Each row is a point on a landscape with many valleys, with its height.
A ball rolls from a point to the lowest of its 3 nearest points, and stops where none of them is lower. Distance is the straight distance between rows; heights are no part of it.
Q980 (h 374): [204 147 108 174 212 155  64 122 150 116 177 148 142 131 187 157 119 144
  92 169]
Q352 (h 602): [134 147  88 205  46 144 132 153 142 114  88 108 114 104 219  92  78  89
 148 156]
Q715 (h 344): [174 133 108 175 176 155  73 131 167 117 148 144 143 118 181 138 120 156
 100 169]
Q348 (h 132): [118 149  93 144  43 119 167 135 119 142  77  91  97 128 153 116 132 128
 152 126]
Q26 (h 440): [180 163 115 140 149 181 108 112 152 155  80 101 158 168 198 132  60 173
 126 175]
Q119 (h 298): [140 166  90 141  88 121 163 141 140 123 101 106 124 136 136 132 118 137
 160 140]
Q780 (h 328): [140 152 114 145 106 128 127 147 150 132 112 146 127 134 140 136 122 138
 145 138]
Q864 (h 353): [153 150  98 170 126 134  76 141 156 127 121 138 121 126 184 125 115 134
 135 161]
Q665 (h 389): [ 95  70 163  92 165 139 106 110 102 105 151 158 118 126 106 134 154 123
  69 107]
Q110 (h 369): [119 124 126 100 134 104 170 140 126 133 153  92 143 145  63 116 123 115
 135  95]
Q830 (h 721): [133  99 147 101 142 138  81 146  67  52 175 182 140  81 114  34 128  64
 126 174]
Q552 (h 554): [189 161 108 150  96 176 115 109 171 162  71 110 118 144 189 140  78 153
 139 139]
Q35 (h 246): [104 125 126 130 100  96 144 161 110 101 122 129 130 119 122  81 125 137
 147 167]
Q761 (h 114): [ 98  82 128 148 161 148  74 141 106  83 144 159 104  83 152  90 136 119
 102 157]
Q347 (h 455): [ 74 101 137 113  49  94 153 156 108 162  93 139 100 118  72 110 145 138
 131 111]
Q310 (h 441): [ 91 144 146  87 125  95 191 129 136 147 143  93 141 155  47 126 160 121
 131  76]
Q32 (h 76): [ 89  54 168 120 118 126  97 128  87 114 125 175  93 101 106 122 158 130
  64  93]
Q370 (h 420): [148 153 135 136 176 132  99 110 160 149 153 137 123 159 128 202 120 155
  96 106]
Q216 (h 508): [ 86 139 130 141 108  97 138 112 113 165 130 128 110 134 133 133 134 148
 146  97]
Q564 (h 481): [ 76 124 155 120 109 115 112 141 100 165 132 134 102 134 145 152 152 141
 119 100]
Q40 (h 371): [ 93 114 131 111 156 113 122 122 132 143 147 142 137 127 116 125 146 142
 121 116]
Q488 (h 237): [120 144 179  68 218 109 130 106 111 110 198 107 171 147  80 135 155  85
  84 113]
Q817 (h 643): [134 112 143 109 146 128 101 160  71  52 173 146 142  86 131  40 123  93
 152 197]
Q607 (h 390): [167 148  86 131  80 151 158 126 139 150  93  95 112 148 147 151 107 165
 150 131]
Q899 (h 435): [104 117 146 183  45 136 115 147 136 142  80 131 101 130 181 127  82 127
 187 107]
Q418 (h 520): [136 130 134 105 188 110 113 113 133 117 180 127 150 143  89 181 142 142
  97 105]
Q501 (h 403): [144 161 128 140 113 163 135 117 165 190 114 136 118 149 133 208 122 140
 116  48]
Q60 (h 459): [104 115 160 141 109 119  94 143 111 165 139 156 115 134 155 155 119 129
 127  99]
Q303 (h 385): [130 138 111 166  60 132 113 139 126 111 103 131  97 124 182 136 116 140
 147 150]
Q57 (h 240): [109 124 107 148  77 108 170 142 121 128  99 105 102 142 134 111 127 127
 156 144]
Q196 (h 347): [184 175 117 108 181 141 140 122 137  75 159 128 164 143 121  72 142 102
 122 175]
Q366 (h 437): [123 132 103 176  88 114 131 165 124  82 123 121 119 130 174  87 114 110
 144 181]
Q754 (h 417): [ 88 124 170 139  64 133 121 133 137 178 112 154 115 143 138 180 112 133
 140  48]
Q767 (h 251): [113 141 136 134 127  96 130 153 119  87 129 131 120 109 119  83 136 116
 147 165]
Q808 (h 398): [ 77 106 121 143  44 108 200 125 112 138  95  98 114 134 125  90 151 119
 167 151]
Q371 (h 181): [135 148 117 123  80 106 196 127 122 124  95  86 116 131 116 123 130 126
 169 120]
Q354 (h 235): [125 118 158  80 218 125 125 132 106 118 187 122 157 130  91 121 144 114
  98 106]
Q619 (h 418): [140 157 114 190  88 142  89 145 151 113 129 152 104 119 213 129  86 127
 151 137]
Q831 (h 318): [164 148 115 142 146 148 106 161 147 113 153 123 149 140 147 116 136 119
 154 170]
Q676 (h 583): [136 133 146 109 235 128 101 102 152  76 179 131 135 144 110 190 127 143
  75 141]
Q519 (h 284): [175 148 118 120 144 115 182 114 149 162 117  93 162 148  58 123 130 114
 124 103]
Q907 (h 559): [ 83 113 148 146   6 116 145 139 102 150  84 132 103 144 154 144 107 103
 171 103]
Q470 (h 197): [ 78  63 143 146 116 143  65 119  88 107 121 198  84 103 127 132 146 127
  70 102]
Q963 (h 249): [157 164 108 127 124 133 128 113 158 191  99 101 138 139 107 187 125 157
 118  80]
Q195 (h 416): [145 137 115 158 117 136  91 155 153  95 127 134 111  91 192 101 118 128
 151 149]
Q965 (h 115): [141 121  60 160  60 141 191 145 127 122 105  80 130 122 177  62 116  89
 157 173]
Q472 (h 264): [178 136  88 139 138 149 147 135 125 101 124  85 136 137 140  74 120 111
 159 185]
Q828 (h 411): [108 115 126 153 163 147  43 161 106  72 147 168 116  63 190  71  94 127
 124 158]
Q609 (h 319): [116 144 111 112 122 123 152 125 117 139 129 122 123 146  87 135 136 124
 149  92]
Q929 (h 383): [105 147 149 136  67 153 145 140 126 177 100 133 114 133 134 192 105 145
 166  55]
Q779 (h 415): [109  74 151 115 139 106 109 152  84 118 137 164 113 106  90  91 152 128
 117 136]
Q184 (h 439): [ 78 101 152 143  78 127 108 138 113 175 120 170 101 121 148 158 125 130
 137  78]
Q892 (h 393): [136 143 125 106 162 101 144 127 137 129 153 128 143 132  67 109 146  86
 140 120]
Q500 (h 494): [153 130 142  89 178 111 111 130  98  54 159 138 174 124 140  62 139  93
 143 187]
Q289 (h 227): [135 133 129  95 201 128 138 129 101  88 193 135 165 136 107 115 150  91
 106 137]
Q957 (h 254): [146 157 138  76 107  91 243 110 171 177  80  96 153 124  60 170 128 127
 141  78]
Q408 (h 505): [ 93 118 142 139  95 107 117 151 106 146 126 156 111 134 139 134 143 139
 139 131]
Q851 (h 550): [144 119 145 101 215 132 126 106 124 105 189 125 155 151 109 159 135 127
  99 139]
Q162 (h 396): [166 146  95 121  88 125 200  95 176 175  66  69 148 128 111 159 110 167
 135  72]
Q853 (h 331): [117 142 132 147  65 134 129 131 138 140  95 109 105 132 180 148 128 127
 153 115]
Q812 (h 387): [167 128  81 115 105 142 177 107 149 162  52  85 158 140 134 119  93 156
 142 144]
Q237 (h 506): [ 82 124 139 180 104 146  98 152 129 145 114 157  90 113 170 133 108 136
 133 106]
Q4 (h 365): [132 117  69 185  72 134 149 148 153  84 105  91 136 100 180  84  99 106
 143 171]
Q396 (h 391): [116 131 137 136 111 104 146 167 113  57 142 110 127 101 138  45 128  98
 151 183]
Q261 (h 397): [154 144 131 105 178 124 121 125 134  94 190 128 156 131 138  92 134  79
 139 176]
Q770 (h 361): [113 149 109 105 164 113 154 133 147 143 151 118 126 144  93 138 139 128
 120 106]
Q719 (h 482): [101  88 160  83 103  96 150 132  88 131 143 136 128 125  43 106 158 119
 129  95]
Q796 (h 565): [177 136  89 180  67 163 131 131 162 149  65  95 119 137 200 141  67 138
 148 154]
Q8 (h 370): [ 92  68 147 111 168 148  93 122  89  98 149 178 111 122 106 113 167 129
  76 140]
Q338 (h 349): [ 91 136 156 122 137  97 144 137 111 133 162 128 138 132  73 129 152 122
 130 112]
Q448 (h 618): [111 104 161  99 147 107 105 132  89  77 167 130 148 114  99  50 162 100
 130 169]
Q821 (h 317): [199 148 101 122 198 150 101 124 156  99 170 113 177 133 115  95 121 118
 135 163]
Q876 (h 77): [ 88  86 173 107 180 122 116 111  92 154 148 152 110 141 113 197 132 160
  70 104]
Q516 (h 117): [113 124 118 124 117 115 123 156 114 115 136 125 124 115 132  81 146 135
 144 148]
Q584 (h 410): [141 150 126 135 163 131 113 120 140 165 152 140 125 152 125 171 125 136
 105 114]
Q477 (h 382): [103 129 173 100 163  97 163 120 108 134 152 108 165 155  52 128 146  95
 119  79]
Q294 (h 320): [141 173 110 132  53 139 153 143 140 170  82 117 126 145 136 158 133 137
 149 104]
Q235 (h 352): [127 156 130 163 167 152  88 112 151 153 160 158 116 140 174 168 122 147
 104 119]
Q400 (h 497): [120 126 121 156 116 124  89 158 108  63 143 133 123  82 167  86 116 120
 143 173]
Q871 (h 342): [146 159  87 132  80 138 187 115 137 139  70 101 122 122 131 142 137 144
 156 127]
Q10 (h 316): [104 111 139 138  71 121 154 132  93 120 108 105 104 130 124  94 144 132
 162 162]
Q525 (h 307): [150 165 127 117 154 115 154 118 105  81 140 121 143 144 129  86 139  90
 142 171]
Q739 (h 704): [ 99 107 172 100 190 120  96 141 105  60 177 166 162  95 134  75 132  93
 138 165]
Q24 (h 282): [170 151 114 151 159 144 115 124 158 126 130 130 142 144 129 117 124 161
 130 159]
Q92 (h 380): [122 142 120 172 106 121 120 144 131 105 110 123 122 116 150 100 126 131
 147 161]
Q149 (h 340): [103 116 188  92 224 110 133 102 114 119 181 121 162 153  79 189 166  94
  77 107]
Q683 (h 613): [182 131 107 131 236 148  81 107 172  85 201 143 151 137 143 149 139 138
  80 162]
Q978 (h 178): [164 154 102 127 123 131 128 108 161 158  98 106 132 140 131 161 124 163
 144 131]
Q411 (h 239): [171 160  99 114 142 127 186 117 132 107 116  96 154 137 103  92 120 123
 143 164]
Q47 (h 355): [101 119  86 168  62 121 163 127 139 113  75  90  90 123 185  90 117 119
 155 125]
Q989 (h 569): [104  77 167  82 145 111 147 125  89 140 160 140 142 129  61 115 162 109
  93 108]
Q997 (h 309): [167 148 105 159 168 145  92 122 167 124 146 138 129 125 155 130 123 152
 150 160]
Q717 (h 427): [110 142 148  99 119  93 176 137 120 164 118 108 141 145  55 142 145 134
 132  84]
Q786 (h 343): [139 142 141  92 150 104 174 105 161 128 141  88 161 142  51 145 147  90
 116  88]
Q174 (h 112): [126 135 142  93 193 110 156 117 129 131 186 125 162 142  84 136 147  89
 103 119]
Q343 (h 388): [152 139 101 156 108 125 100 136 148  99 112 133 105 127 175 100 110 125
 142 163]
Q292 (h 364): [212 144 126 104 188 169 108 103 169 107 169 117 176 140 126 115 122 125
 105 187]
Q542 (h 557): [ 92  64 155  93 105 114 142 154  86 135 116 183  98  99  76 100 177 146
  81 100]
Q768 (h 348): [167 147 114 145 158 125  90 133 153 112 162 158 120 109 161 120 126 151
 131 170]
Q364 (h 487): [141 165 130 142 119 111 119 143 125  56 147 124 139 101 162  62 121 110
 151 193]
Q197 (h 485): [ 97  78 178  86 194 128  80  91 101 103 132 172  90 130 107 194 152 134
  59 100]
Q170 (h 419): [ 73 132 122 127  21  98 181 148 105 157  61 110 115 134 127 120 142 157
 154 122]
Q939 (h 339): [182 127  71 112 108 157 198 112 133 129  75  68 157 141 129 111  96 130
 160 170]
Q422 (h 425): [119 140 123 182 116 140 119 152 128 118 117 152 111 109 170 113 132 130
 131 145]
Q535 (h 143): [175 140  63 124  97 127 166 114 141 123  91  97 136 127 153 124 106 145
 154 172]
Q971 (h 406): [ 99 123 100 169  44 110 158 153 129  85 110  83 123 105 176  80 121 110
 158 164]
Q603 (h 358): [118 103 122 138 148 131  77 136  97  75 157 168 126  70 151  79 117 102
 127 167]
Q342 (h 381): [101 124 141  90 154 102 162 102 133 151 151 105 130 148  68 163 137 125
 112  75]
Q627 (h 400): [188 143  96  99 128 151 191 119 152 163  81  47 186 140 117 121  83 141
 139 179]
Q943 (h 336): [118 155 136 159  69 152 134 117 170 193 103 124 118 143 130 192  99 138
 164  78]
Q741 (h 362): [186 158 106 180 149 162  91 109 168 146 103 126 137 161 187 132  99 165
 126 175]
Q695 (h 529): [ 98  81 148 165 127 141  57 149 106 112 114 150 123  69 182 106 107 121
 131 123]
Q937 (h 401): [112 109 175  85 244 115 117 108 120 101 167 147 124 130 115 207 140 143
  90  96]
Q198 (h 433): [123 143 111 155  98 121 158 131 118  96 119 104 127 119 151  70 143 105
 145 176]
Q452 (h 375): [166 149 129 158 164 140  79 108 158 132 165 144 138 129 185 156 112 157
 100 144]
Q664 (h 558): [162 133  88 184  48 151  99 142 147 123  77  78 118 130 220 113  82 115
 142 147]
Q766 (h 301): [ 94 106 129 137 203 146  82 131 118  86 173 165 110  97 155  95 141 114
 106 169]
Q727 (h 46): [ 95 138 129 123  90 107 153 119 143 182 117 111 102 137 106 169 123 159
 127  59]
Q325 (h 430): [141 146 134 143 130 139 112 109 149 170 146 130 134 160 136 188 115 151
 124  97]
Q689 (h 394): [101  94 131 132 187 138  60 126  96  82 159 177 130  92 123  76 132 103
 103 158]
Q246 (h 214): [166 152 109 106 137 129 161  96 169 164 107  95 149 136 102 155 136 157
 118 108]
Q200 (h 475): [ 88 138 100  97  69 106 198 117 114 152  84 110 122 139  84 114 158 139
 156 105]
Q985 (h 250): [176 125  70 151  81 165 164 125 149 134  67  82 121 119 172 104  98 139
 135 155]
Q894 (h 464): [123 113 128 138 196 127  92 130 139 121 174 153 110 135 125 139 125 131
 103 128]
Q531 (h 683): [114 135 133 108 151 118 102 128 124  90 151 144 154 107 137  55 130 122
 152 175]
Q74 (h 75): [134 150 121  95 113 115 222 119 131 153  96  97 149 134  69 141 118 140
 151  86]
Q686 (h 634): [117 124 140 140 150 124  96 154 105  58 149 152 143 103 145  57 129 110
 152 188]
Q641 (h 341): [131 139 129  93 132  93 197 123 152 177 115  84 135 151  47 154 140 114
 114  85]
Q551 (h 431): [123 137 143 107 183 105 123 155 115 127 178 136 145 138  99 107 146 127
 134 134]
Q988 (h 384): [115 110 135 125 192 130  77 137 127 105 162 153 119 100 142 107 129 124
 118 160]
Q829 (h 311): [108 108 158 115 183 135  80 124 110 141 159 153 100 133 138 190 129 127
  87 109]
Q649 (h 211): [177 160  85 150 117 140 105 114 136 145 103 128 132 143 143 152 116 163
 141 137]
Q456 (h 402): [134 161 148 134  92 149 165 105 159 207  96 120 141 151 109 189 112 150
 134  56]
Q85 (h 492): [ 80 125 152 120 130 114 113 108 124 170 138 126 126 135 120 171 150 131
 138  76]
Q426 (h 283): [197 149  92 103 135 146 195 104 143 133  92  88 158 127 104 118  93 113
 139 156]
Q210 (h 446): [183 166 135  74 208 112 119 121 106  75 205 114 182 124 130  84 170  72
 123 164]
Q668 (h 392): [131 119 141 159 207 160  59 132 121  57 175 176 133  90 167  78 116 126
 111 179]
Q6 (h 308): [ 96  94 137 148 183 139  44 129 109  68 162 177  94  57 163  91 125 119
 109 145]
Q54 (h 501): [ 97  82 143 134  98 101  99 163  97 128 128 149 115 114 115  85 152 117
 121 126]
Q182 (h 338): [130 148 130 156  74 132 152 130 144 161  89 128 103 145 135 176 118 155
 164  90]
Q372 (h 463): [ 89  65 162  85 191 133 116 110  90 105 173 154 145 116  85 153 151 116
  89  97]
Q748 (h 405): [ 98 122 146 118 164 134 106 122 110 152 158 131 112 126 137 191 140 161
  99  66]
Q130 (h 302): [ 84 134 115 128  61 115 160 133  94 129  93 105 104 132 124 112 143 140
 149 141]
Q320 (h 458): [ 84 106 155 136 115 122 110 131 112 187 119 145 102 140 130 177 128 142
 142  73]
Q50 (h 351): [121 140 132 155 121 123 116 125 146 138 127 130 117 135 135 135 140 148
 157 133]
Q71 (h 515): [ 59 125 148 124  74  97 139 161 116 167 116 138 109 134 110 137 138 127
 133 100]
Q14 (h 253): [161 123  73 138 100 139 185 128 136  93  83  79 141 131 150  84 125 113
 158 180]
Q369 (h 304): [154 160 139 171 127 140  92 138 156 152 133 157 103 125 163 161 131 144
 120 116]
Q404 (h 190): [100 146 127 127  61 117 143 135 117 176 107 116 121 139  92 151 121 154
 133  80]
Q86 (h 326): [ 97  88 155 136 141 133  80 113  88 103 144 168  95  93 160 117 133 130
  99 124]
Q436 (h 89): [ 91 121 118 102  92 116 166 148 120 116 121 116 129 140  87  95 155 127
 178 125]
Q918 (h 456): [ 79  86 147  96 140 117 118 118 115 157 148 149 112 116 101 144 144 129
 111  99]
Q650 (h 479): [126 130 148 113 180 126 106 112 143 150 185 120 125 145 124 188 136 155
  97 105]
Q350 (h 269): [ 95 127 138 133 146 119  90 141 116 115 135 153 112 100 149 119 136 136
 118 117]
Q524 (h 484): [ 79 100 137 160 120 134  73 140 117 142 139 152  89 114 169 133 114 131
 113 100]
Q42 (h 717): [ 85  60 167  97 127 139 114 125  82  95 164 182 105  92  77  94 177  87
  58 117]
Q344 (h 530): [205 135 108 165 102 176 111 137 162 170  77 104 142 171 170 159  79 169
 146 115]
Q214 (h 330): [ 87 100 131  95  84 102 144 137  94 158 133 125 105 120  80 110 148 141
 145 116]
Q462 (h 332): [129 137  81 146  72 126 224 124 123 115  96  92 126 120 151  84 139 112
 164 158]
Q315 (h 399): [ 83  84 174 123 145 144  68 124  99 141 135 164  97 116 132 168 158 127
  77  99]
Q397 (h 465): [167 139 156  97 216 129 107 111 139  89 208 151 155 120 129 122 122 113
 108 159]
Q158 (h 303): [142 158 102 130 100 124 164 128 138 121 102 104 149 141  77 135 121 114
 163 125]
Q632 (h 263): [120 163 118 131  87 110 147 133 125 137  95 118 118 133 114 141 136 133
 158 110]
Q567 (h 262): [105 117 152 103 155 103 140 107 115 138 162 129 138 143  81 148 126 111
 123 114]
Q100 (h 488): [ 68 111 138 123  10 114 160 139 110 172  74 119  95 140 107 136 136 122
 162  92]
Q955 (h 277): [137 134  90 114  86 106 211  97 131 158  80  88 130 128  98 140 129 132
 151 100]
Q145 (h 248): [184 157 113 105 140 127 170 119 152 128 129  98 162 146 105 130 130 136
 120 132]
Q800 (h 564): [106 128 115 145 144 118 108 158 134  77 168 132 135 103 154  89 127 116
 150 162]
Q654 (h 445): [181 143 117 119  88 163 161 115 179 192  58  95 165 135 114 173  81 164
 141  99]
Q43 (h 39): [136 131 152 108 175 109 116 103 133 125 158 132 119 120 108 229 124 151
  71  91]
Q486 (h 236): [193 146 108 167 180 164  97 112 169 113 151 125 140 146 130 109 109 139
 105 185]
Q267 (h 247): [ 82  72 153 122 142 120 116 126  82 117 147 173  98 114  94 121 146 112
  77 114]
Q18 (h 423): [112 134 138  84 161 110 132 122 118  92 148 109 159 142  89  87 152  65
 144 131]
Q242 (h 257): [166 160 119 153 120 171 120 123 144 162 109 126 114 132 145 156 113 138
 124  98]
Q219 (h 386): [144 152 117 102 169 130 141 128 154 141 152 125 126 139 107 146 115 138
 114 106]
Q646 (h 312): [180 159  83 124 140 147 150 109 159 126  97  96 158 124 111 113 118 124
 148 130]
Q88 (h 205): [157 138  92 138 117 138 166 114 137 114 120 106 144 137 113 113 119 124
 153 169]
Q415 (h 310): [186 156 111 109 148 131 150 115 140  99 140 116 161 156 120  84 140  97
 153 176]
Q506 (h 514): [109 122 143 161 149 137  76 134 141 131 137 162  96 111 188 122 119 111
 118 128]
Q734 (h 467): [ 95  83 153  95 148 132 104 111  91 140 148 153 114 118 120 139 159 147
  85 104]
Q990 (h 451): [ 88 107 155 152 131 128 110 130 115 176 142 161  99 132 147 187 136 143
 105  77]
Q296 (h 278): [151 155 117 118 142 129 159 113 113 106 130 123 145 146 129  85 135 106
 142 176]
Q39 (h 542): [112 112 148 157 162 141  59 119 128 120 152 170 105 117 172 151 133 116
  99 118]
Q62 (h 404): [178 173 111 174 136 162  90 116 186 153  89 123 131 150 162 151  94 156
 114 126]
Q407 (h 560): [ 68 104 137  96  45  92 164 127  94 145  89 103 117 131  60 113 165 145
 156 116]
Q873 (h 498): [ 94  82 168 101 172 112 129 120 106 107 137 144 122 139  56 140 153 119
  76  85]
Q44 (h 377): [181 168 143  74 158 133 128 121 146  95 157 115 160 126  99  81 137  89
 144 158]
Q317 (h 462): [135 144 136 118 141 136 132 100 157 185 142 126 133 151 117 225 126 147
  80  75]
Q329 (h 507): [182 137  97 134 113 167 126 109 150 133  60  91 142 144 191 127  85 166
 131 164]
Q693 (h 518): [163 146 112 185  45 166 103 156 158 119  73 121 104 133 217 132  80 133
 175 148]
Q659 (h 315): [165 130 120 124 211 146 105 113 154 140 164 139 138 150 139 175 134 150
  92 132]
Q777 (h 533): [ 77 106 156 133  15 108 136 151 104 187  88 148 105 150 130 160 135 133
 162  89]
Q556 (h 259): [127 137  92 168  52 126 143 136 151 117  92  98 115 131 170 117 126 134
 171 127]
Q731 (h 91): [ 90 136 126 118 145 109 116 135 114 107 146 139 126 123 129 102 119 122
 139 140]
Q554 (h 125): [183 162 143  90 193 126 129 120 123 124 186 125 182 159 102 117 127  73
 114 125]
Q673 (h 346): [102 100 148  68 170 119 117 137  78 112 181 127 168 131  93  98 154  97
 107 131]
Q46 (h 90): [113 102 163 100 190  94 143 119 130 138 172 115 137 146  86 226 131 142
  80  87]
Q282 (h 661): [109  81 142  97 147 124 112 144  91  81 181 165 140  95 113  67 139  96
 110 142]
Q868 (h 356): [152 168 102 159 106 134 114 128 164 104 121 115 113 118 159 118 122 126
 135 150]
Q275 (h 436): [ 80  76 149 113  50  92 131 156 100 136 118 145 112 129  94 120 155 152
 139 116]
Q81 (h 409): [ 83  74 159 138 175 136  85 110  94 124 150 167  96 117 133 139 154 131
  79 114]
Q774 (h 537): [ 81 107 148 129  61 114 107 154 111 168 104 136  96 115 133 110 129 124
 143 101]
Q306 (h 212): [176 149  97 110 152 123 136  98 161 167 102 113 145 141 112 163 127 166
 112  89]
Q82 (h 379): [132 157 133 126  82 144 147 125 155 213  89 149 122 151 124 205 120 146
 139  46]
Q106 (h 314): [185 153  96 126 156 156 102 111 168 125 110 118 159 149 157 126 102 166
 128 176]
Q993 (h 288): [152 143  92 121 105 119 204 140 120 118 101  79 121 140  75  96 109 115
 158 131]
Q661 (h 422): [ 92 129 125 139  40 122 165 146 106 155  80 116 123 143 139 144 148 127
 163 100]
Q820 (h 327): [190 159 106 129 162 155 150 114 155 133  87  84 148 140 115 104 108 134
 137 171]
Q701 (h 562): [108  83 153 112  95 110 123 155  83  82 137 128 113 128  96  73 159 101
 141 162]
Q578 (h 454): [149 120 126 154 201 124  60 129 129 108 159 174 118  95 164 142 122 142
 108 150]
Q972 (h 271): [190 148 122 116 169 150 139 125 150 118 143  93 151 150  93 123 125 118
 122 150]
Q557 (h 337): [182 118  76 132 100 167 177 113 131 148  68  74 162 136 162 122  84 135
 153 170]
Q598 (h 478): [176 159 110 131 108 178 116 111 159 207  77 102 152 156 142 183  80 167
 143 103]
Q844 (h 372): [107 133 131 155  49 136 129 149 112 132  99 117 102 146 158 122 123 116
 168 122]
Q944 (h 321): [112 162 137  98 145 100 178  91 171 170 132 111 147 135  68 172 151 134
 115  78]
Q243 (h 491): [ 91  72 146 107  74 112 115 164 101 153 119 172 104  95 111 123 145 131
  96 121]
Q108 (h 334): [165 155 136 107 127 121 190  98 161 190  73 100 155 123  83 189 107 142
 115  77]
Q680 (h 313): [ 97 129 117 155  71 110 143 159 131  94  97 114 112 134 135  93 128 125
 137 152]
Q180 (h 407): [155 156 121 157  67 154 133 134 174 148  95 127  94 150 179 166  88 142
 166 110]
Q886 (h 469): [ 93  65 161 142 187 149  59 102  92  82 130 190 102 109 153 127 146 133
  59 131]
Q361 (h 545): [185 148  86 164  94 155 107 131 177 125  91 107 131 139 177 111  96 153
 153 178]
Q142 (h 692): [ 95  60 152  81 116 125 137 135  68 125 140 165 110 105  66 108 166  84
  88 107]
Q67 (h 626): [115  73 161  97 145 123 128 118  63  89 154 156 143 117  69  97 155 101
 107 114]
Q648 (h 376): [126 126 122 128 192 129  98 112 130  91 169 163 123 106 160 108 131 123
 117 155]
Q52 (h 546): [118  75 151 146 125 119  97 159  94  86 134 164 116  82 117  75 126 129
 134 165]
Q962 (h 461): [ 82 112 174 151  56 120  90 151 128 160  98 154  90 146 160 152 108 115
 169  84]
Q976 (h 426): [159 135 137 125 213 139  75 125 131  80 198 162 142 121 171 119 130 109
 119 159]
Q697 (h 106): [199 138 118 132 190 152  83 112 175 124 149 123 153 146 147 132 124 153
 101 142]
Q238 (h 335): [168 162  97 101 119 131 195 111 146 158  70  68 153 141  92 142 111 118
 153 120]
Q12 (h 582): [126 130 130 105 228 131 106  97 123 110 199 160 125 119 149 178 143 123
  94 130]
Q856 (h 305): [108 157 120 102  80  93 212 113 129 159  70 110 146 133  88 149 119 144
 161  80]
Q765 (h 585): [148 132 144 121 232 137 104  99 151 117 201 131 176 142 160 161 128 136
  77 164]
Q126 (h 306): [ 98 113 167 113 216 113 123 111 104 121 169 134 132 141 103 198 138 144
  76 112]
Q493 (h 457): [111 153  95 175  57 139 103 161 151 103  88 127  95 133 212 130  90 112
 159 152]
Q166 (h 272): [130 153 132 112 152 111 174 103 165 177 113 106 133 129  75 172 144 141
 130  84]
Q451 (h 363): [146 157 126 120  42 133 179 115 158 173  77 121 120 134 132 159 113 152
 155  90]
Q900 (h 532): [ 84 105 146 166  79 113  91 159 112 131 104 163 113  94 141 113 134 121
 147 134]
Q975 (h 659): [118  76 156  87 125 116 121 146  76 115 164 186 129 105  59  69 158  89
 106 129]
Q324 (h 489): [ 91  69 140 100 109 104 116 156  92 108 136 167 123 102  95  87 158 127
 128 134]
Q596 (h 294): [128 169 137 163  90 154 129 126 148 165 103 136 105 122 144 176 113 134
 142  77]
Q511 (h 367): [ 78 106 147 137 163 122 103 131 114 150 137 139 110 124 141 123 149 137
 118 117]

For each start below, name the point where the ball stops.
Q282 => Q32
Q329 => Q697
Q768 => Q697
Q734 => Q32
Q741 => Q697
Q664 => Q348
Q216 => Q978
Q372 => Q32
Q50 => Q371
Q715 => Q697
Q796 => Q348
Q900 => Q32
Q774 => Q978
